Points on a hilly landscape, in no order, each with its height.
A ball rolls from a point to whichever of its 2 nearest points has the largest drop for the distance, and stops where none of them is lower. Distance is the straight distance between rows; heights are no part of it.
j874 h=522: [ 26  22 -34  -7 -62 -24  46 -52  11 -15  20  26  33  -1 -34 -13   4  61
  30   8 -23  20]
j21 h=145: [  5  30   0  60 -13  -1   4  -3  50   5   8  11 -18  22  29  59 -29  21
   3 -11   9  -3]
j825 h=713: [ 37  21  36  27   0 -60  -7 -20  23 -25  -2 -20  22  -4 -40  15   7 -34
 -38  25 -25  -2]
j852 h=510: [-10 -18  -1  -5  42  30  -2  12 -12  14 -25  -3 -47  59  17 -11 -23   1
 -18 -44  41  -8]
j706 h=815: [-11 -59   7   3  23  18 -27  67 -15 -15 -48  -9 -18  20  -4 -28  29  -8
  55 -31 -15   5]
j376 h=545: [-14  44  14  44  -9  -4  13  -5  15  -9  16   7  37  14 -32  -4 -19  35
 -15 -37 -42  34]
j307 h=395: [-12  38 -38  10 -38   8 -22  -5   7   2   3  -1 -35 -56  52  41 -32  -1
  30  43   9   2]
j259 h=639: [ 30 -36  21  38   3 -20   2  -3  17 -23 -17  -2  16  12 -35  19  36   2
  -1 -18 -34  11]
j986 h=583: [ -1 -16  13 -43  23   2  21  26 -12  24   2  -2  19  35   2 -24  -2 -70
 -49   3  26 -23]
j262 h=182: [-17  -8 -27 -21 -29  23  23  29  -6  -3 -21 -20 -28 -58   8 -12  13  56
  80 -16   0   7]
j352 h=300: [-38   5 -13  -6 -27   6 -54  25 -10  -7 -30 -19 -28 -62  39  13  -2 -14
  24  49   2 -11]
j70 h=805: [  2 -18  44 -22  43  -9 -34  -2   7  13 -28 -35  -6  30   1  -3  -6 -33
 -47  -2  39 -28]
j439 h=662: [  4  33 -33   9  -5   3  26  47  10   2  -7  19  29 -23  37  35 -10 -21
  35  28  -2   6]
j961 h=156: [ 26  37 -40  16 -22   0  11 -45  32   2  28  30 -31  21  31  48 -37 -23
 -18  35  38 -28]
j146 h=64: [ 17  34 -24  25 -14  -1  11 -60  27  12  23  10 -20  28   9  30 -38   4
 -32   6  17   0]
j650 h=605: [ -4  19 -28  -8  -7  41  35  26   1  15   3  24   0 -11  23  -1 -33   9
  23 -12   4   8]
j109 h=606: [ 33 -12  -1  23  13 -12  44  -9   9 -17  18  10  31  27 -38  19  16   3
  -9 -18 -22   3]
j301 h=635: [-11  45 -16  16 -23  11  35  31   8  12  16  13  27  -7  24  10 -32   0
  33   6 -25  25]
j850 h=258: [ 18  56   0  67 -37 -45  14 -54  33 -15  26   7  21   9 -11  25 -31  -2
   9  23 -17  29]
j91 h=303: [-27  29 -32  21 -33  34 -16  -5  -6   6  16   2 -42 -24  13  -4 -31   9
  35  11 -21   9]
j913 h=287: [-28 -33  15  15   8  10 -47  26   5  -8 -23 -21 -16 -14  -4   7  36  27
  31 -18  -8   4]
j266 h=125: [  1   6 -26   3 -23  15  45  35  42  -6  -9   1   4 -31  45  42   8  38
  64 -10  -5   8]
j248 h=611: [ 14  47  29  24 -10 -27   6 -17  27 -13  23   8  59   4 -32 -13 -14   7
 -38 -17 -31  31]
j619 h=341: [-15 -18  10   7  35   5 -15  30   3  12 -22 -12  17  27 -12 -10 -17 -27
 -14 -14  -8   7]
j664 h=62: [ 16  61 -34  16 -48 -40  57 -29 -11   3  46  19  48  -8   6  -6 -33 -31
 -18  44  -6  33]
j838 h=163: [ 22  73 -21  41 -46 -45  37 -45  16   1  39  22  36   0  19  33 -47 -19
   9  47   4  24]
j102 h=228: [  4  30 -22  -8  -7   9  13 -13  33  14  14  25 -13 -11  45  61 -27  -8
  -6  17  32 -30]
j265 h=613: [  5   8 -14 -36  -7  -3  35  22 -24  29   9  15  43  15   5 -31 -18 -62
 -48  -5  11   1]
j254 h=332: [-13 -16   1 -28   4  17 -43  13  -4   2 -12 -15 -24 -51  35  20  29  -2
  29  42  29 -20]
j36 h=345: [-24  34 -12   9 -17 -11 -35  23  10   0 -19 -12   3 -48  37  41 -27 -19
  14  51 -11  -2]
j23 h=755: [ 34  -1  34  31   6 -56 -30 -24   5 -43  -1 -15  13  13 -46 -26  -7 -27
 -52 -11 -47  -1]
j490 h=390: [-23   0   8 -52  18  34  -6  15 -22  21  -5  -2  15 -19  17 -30   4 -26
 -12  10  38  -5]
j296 h=462: [ 34   9  -1 -12  -8 -28  24 -52  25   6  11  -6  36 -10  -7  34  16   7
 -35  27  11 -26]
j104 h=297: [-40 -14  13  15 -25   4 -47  18  14  -7 -23 -25 -18 -50  26  17  32  37
  27   6   0  -9]
j554 h=822: [ -1 -53  10  -7  46   7 -15  41 -17  -4 -33 -12 -16  47   4 -17  21 -25
  28 -23  12  -8]
j652 h=178: [ 19  45  -7  56 -18 -33   4 -56  41 -10  19  -4 -10  11 -23  44 -16  -7
 -26  27   3   3]
j984 h=191: [-20 -50  28  -5  46  -7 -59  -3 -53 -10 -34  -1 -37  18 -17 -23  19  15
   1 -21   0   1]
j904 h=385: [ 35  -7   2 -33 -16 -17  23 -57 -14   0  21  12  16 -23 -27 -23  30  33
 -30  23  -7  -7]
j227 h=757: [ 14 -67  31  10  22 -17 -35   5   1  -8 -25 -14 -26  17   7   7  74 -21
  34  18  -7 -15]
j914 h=334: [  9   1  -7 -47 -19  -3  23 -36 -35   9  21   8  15 -18 -24 -38  -2  -2
 -37  10   4   2]
j288 h=686: [ 28  18 -18   0 -15 -24  29  15   3   4  12   6  42 -18   5  34   1 -35
  13  46  -2  -6]
j184 h=559: [  8 -31  34 -40  36  -3   9  10 -27  34 -19 -12 -10  65   2 -32  -3 -60
 -54 -26  48 -23]
j795 h=836: [ 10 -61  19 -48  52   1 -13  25 -53  16 -14   9 -32  66  22 -61  16 -50
  10 -11  58 -11]
j216 h=473: [ 41  -6 -13 -31 -35 -31  68 -26   7 -16  27  32  44   4 -35 -15  16  70
  11 -16 -20  14]
j996 h=358: [-10 -11  -9 -26  10  19 -11   2   1   8 -11   4  -2 -23  21   1   6  -1
   8  21  20 -15]
j674 h=517: [ 27  56  -3  -2 -26 -27  24 -46  22   9  19   3  47 -16 -17   7  -6  12
 -45  19   7  12]
j401 h=770: [ 13 -51  35  -1  38  -6 -50  -9  16   0 -28  -7 -47  27  13  23  34  -9
  11  16  13 -39]
j456 h=380: [ 15  16  23 -10  26   3  17  -5  42  19  10  -5  18  -4   2  47  13   4
 -40 -12  30 -31]
j691 h=259: [-38 -11  -1  20 -26  -8 -81  11   1  -6 -29 -30 -27 -26  20  11   9  -4
  25  22 -15   6]
j463 h=675: [ 24   4  35  41   0 -47  -7 -20  36 -26  -2 -12  37 -14 -38  30  22   7
 -19   0 -46  15]
j514 h=438: [ -4  18  16  -1  26  10  14  -3   7  22  -2  -7   1  47 -13   0 -32  -9
 -63 -44  30  -6]
j910 h=761: [-36  11   6  32 -43   2 -11  39 -16 -25  -4 -14   9 -42   2 -22   8  11
  42 -11 -63  35]
j745 h=373: [-23  -4  12  -5  33  24 -32  41  20  20 -24 -13   6  22  15  17 -11 -13
  -4 -30  26 -11]
j602 h=523: [  0  19 -37  -2 -15  12  43 -14 -10  20  38  15   8  25  10 -11 -25  -4
 -22  -3   6   4]
j194 h=376: [-34  43 -10  35 -13  13 -13 -14 -14  -3  17  16   1 -14   2 -23 -30  18
  23   1 -45  30]
j630 h=162: [ 24  20 -45 -19 -46 -32  65 -31 -13   8  51  28  36 -13 -22 -30 -17 -21
 -17  30  -7  10]
j648 h=732: [ 18 -22  24 -32  18 -19 -20  -8 -10 -10  -8   1  23 -27   2  15  45 -38
  -6  61   0 -17]
j811 h=398: [-13   7  19 -39  42  43 -27  43  27  30 -23   2   4   6  47  18  -5 -27
 -14 -15  56 -28]
j519 h=77: [ 10  12  -8  44 -18   6  28   6  47  -2  -3  22  -8  -1  37  58   3  22
  40  -1  -2   0]
j158 h=698: [ 14 -46 -17  23  11  -3   3   2 -23 -27  18  25 -13  26 -39 -32  -4 -17
  20 -13 -50  17]
j861 h=568: [ -1  38 -15  -5 -18  24  61  -2   7  11  36  24  23  -2  19  -4 -23  34
  -6 -20   6  13]
j299 h=581: [ 13  29 -28  22 -53 -17  19 -49   8  -9  20  17  16 -17  -8  12   3  28
  17  40 -30  18]
j268 h=186: [-14   7   8   2  -3  11 -25 -17 -14 -10   1   2   6  -8 -27 -18  -7  30
 -21 -16 -17  21]
j583 h=299: [ 17 -17  13 -30  11  11  26 -30 -50  12  14  14 -17  41 -31 -34  -1   3
 -49 -37  23 -12]
j489 h=372: [  7   1  18   0  10   1  15 -15 -17   2  11   5   7  35 -45 -23 -29 -13
 -66 -48  -5  -3]
j495 h=718: [  2 -35 -26  28   8  20  17  36 -10 -17  -9  10 -15  21 -27 -14  -2   0
  52 -27 -39  14]
j911 h=481: [ -9  -1  -6  -9  26  37  30  16   4  25   4   8 -17  39   8   8 -27   9
 -38 -48  50 -24]
j257 h=206: [-33  -3 -13  -8 -39  37 -19  25  -9 -16 -24 -18 -52 -68  45   8  18  42
  78 -10   6 -13]
j473 h=461: [-19  59  15  61 -33  -2   1 -18  10 -16  19  13   3  21   0  -8 -45  35
  15 -17 -41  40]
j820 h=416: [-21  -5   3 -57  35  34 -14  51  -8  28 -22   3  -6   8  45 -28   9 -33
   4  -2  73 -26]
j71 h=267: [-12 -51  19  -9  31  21 -34  41 -15 -11 -31 -10 -35  -8  13  -4  54  29
  48 -20  36  -8]
j976 h=211: [-18 -25  -5 -13  -5  34   2  20 -26  -5  -1 -10 -31 -36 -21 -27  24  66
  42 -27 -13   6]
j774 h=302: [ -2  -6  31   4  23 -22  -9  26  -2 -19  -7 -14  22   6 -29 -17   9 -30
 -30  -8 -28  12]
j252 h=577: [ 24  38  35  -5  -1 -44  13 -44  27 -21  15 -15  45 -11 -34  13  -7  19
 -61  -1 -14   8]
j67 h=419: [ 35  -7  18 -13  25 -27  25 -15  29   4  -5  -8  16   5  -1  22  20 -23
 -56   5  19 -28]
j60 h=209: [-34 -22   9  26 -11  -7 -74   1  -5  -2 -29 -13 -36  21  -6   2  -8 -16
  12   2 -26   0]
j956 h=747: [  8 -48  27   3  12 -26 -36  18   0  -9 -30 -10   7 -20  11   6  54 -33
  26  47 -13 -10]
j86 h=480: [ 12  23 -31 -21  -7  22  49  -7  13  28  30   5   9  16  32  13 -28 -23
 -41  -5  37 -15]
j361 h=788: [-56  -1   3  19 -17  24 -26  36 -34  -6  -9 -10  -2 -20 -18 -37  -4  22
  33 -29 -44  29]
j447 h=829: [  8 -45 -11 -38  46  21   8  50 -17   8 -12  -4 -25  45  15 -35  15 -40
  24 -24  48 -11]
j877 h=233: [-18 -20  -3 -46  15  37 -11  24 -39  -5 -20 -24 -18 -35  -5 -44  38  60
  60 -23  18  -9]
j331 h=712: [ 23  -1 -18 -32  -3 -29   8 -12 -20   7   8   1  25 -20   6  11  19 -55
 -14  48  17 -26]
j943 h=432: [ 25  33   4   0  12   2  38 -20  35  20  13  -1   8  24  23  43 -33  -9
 -55 -18  45 -10]
j808 h=630: [  6  15 -38  21 -30 -14  14 -45  -5 -14  31   7 -10   0  -9   5 -24 -20
  22  35 -19  14]
j420 h=253: [  1 -19  33   5  16  -1 -23  17 -16 -15   4  -9  25 -10 -27  -8  26  25
 -19 -33 -31  19]
j762 h=786: [ -4 -21  30  -1  49  -1 -61 -14  18  19 -41 -32 -43  35  12  19   5 -22
 -20  23  31 -30]
j702 h=736: [-15  -9 -13  25  -2   7   8  41   4 -22  -5   8  14 -18 -18  -6  13  -4
  42  -3 -58  25]
j796 h=535: [  7 -43  15 -17  51   1 -12  -7 -18  21 -25  -7 -37  78  -2 -19 -21 -19
 -43 -35  40 -29]
j131 h=252: [  0 -42  22 -36  26  13 -18   6 -21   0 -13 -12 -20 -26   5 -30  46  36
  26   5  26 -11]
j786 h=333: [-11  15  14  15  13   3  10  14  32  16   2   5  25  -7   9  38   3  20
 -10 -11  -2   0]
j411 h=155: [-12   5 -28   2 -21  32  46  26  13  -9   6  -3 -11 -30  24   1  -3  36
  77  -5 -29  21]
j703 h=670: [  9 -12 -36  27   2   3  -3 -23 -12 -16  22   4 -36  33 -19 -18  -8 -28
  14  17 -34   8]
j793 h=84: [-20   6 -11  -6 -21  15   2 -20 -30 -19  29  14   8 -20 -44 -39 -12  60
  -2 -22 -35  29]
j229 h=282: [-16  27 -15   9   8  22  -6  24  33  17  -1   2 -14 -19  37  40 -23  11
  -2  -3  20 -13]
j714 h=263: [-18   1  -2 -26  -2   4 -30  -9 -35   6   6   3   8 -28 -22 -35  -6  -5
 -31  10 -11  -1]
j16 h=139: [-22 -33  14   0  13  -4 -68  -4 -43 -16 -18 -16 -25   0 -28 -33  -3 -12
 -14  -5 -31   3]
j599 h=569: [ 36   4 -23   9 -10 -11  44 -19  11   4  36  15  26  28 -20   8 -10 -22
 -24   4   1  -4]
j57 h=246: [-36   3 -16   3 -39  26 -19  -4  -7   0 -12  -4 -47 -39  28   0 -11  49
  44   5 -11  11]
j217 h=225: [  0 -38  51 -28  57  -9 -35  -4 -30   7  -6 -12 -19   6 -25 -31  34  -3
 -21  -3  18 -10]
j574 h=428: [ 32 -21  -3 -37 -31 -26  31 -56  10 -25   9  19  25 -20 -37  -1  44  67
   0  12 -18   1]
j320 h=256: [  9 -39  12 -35  29   6  -2 -11 -34  22   2  -1 -19  16  -7 -35  14  -9
 -30 -12  33 -17]
j589 h=806: [-46 -27   1   2   4  27 -36  63 -27 -11 -20 -28 -24  -5  -5 -38   6  -5
  48 -29 -13  16]

For each start below, name the point where the ball stops.
j986: j16
j252: j146
j861: j146
j825: j146
j401: j146

Call two points neighbours if one is among the 2 nearest of the other. Go from one point of each pair to the other, from neighbour to neighbour, staying as low as possible. Name the highest point that can't be avoided.
j793 and j146: j194
j146 and j16: j104
j519 and j664: j229
j146 and j664: j850
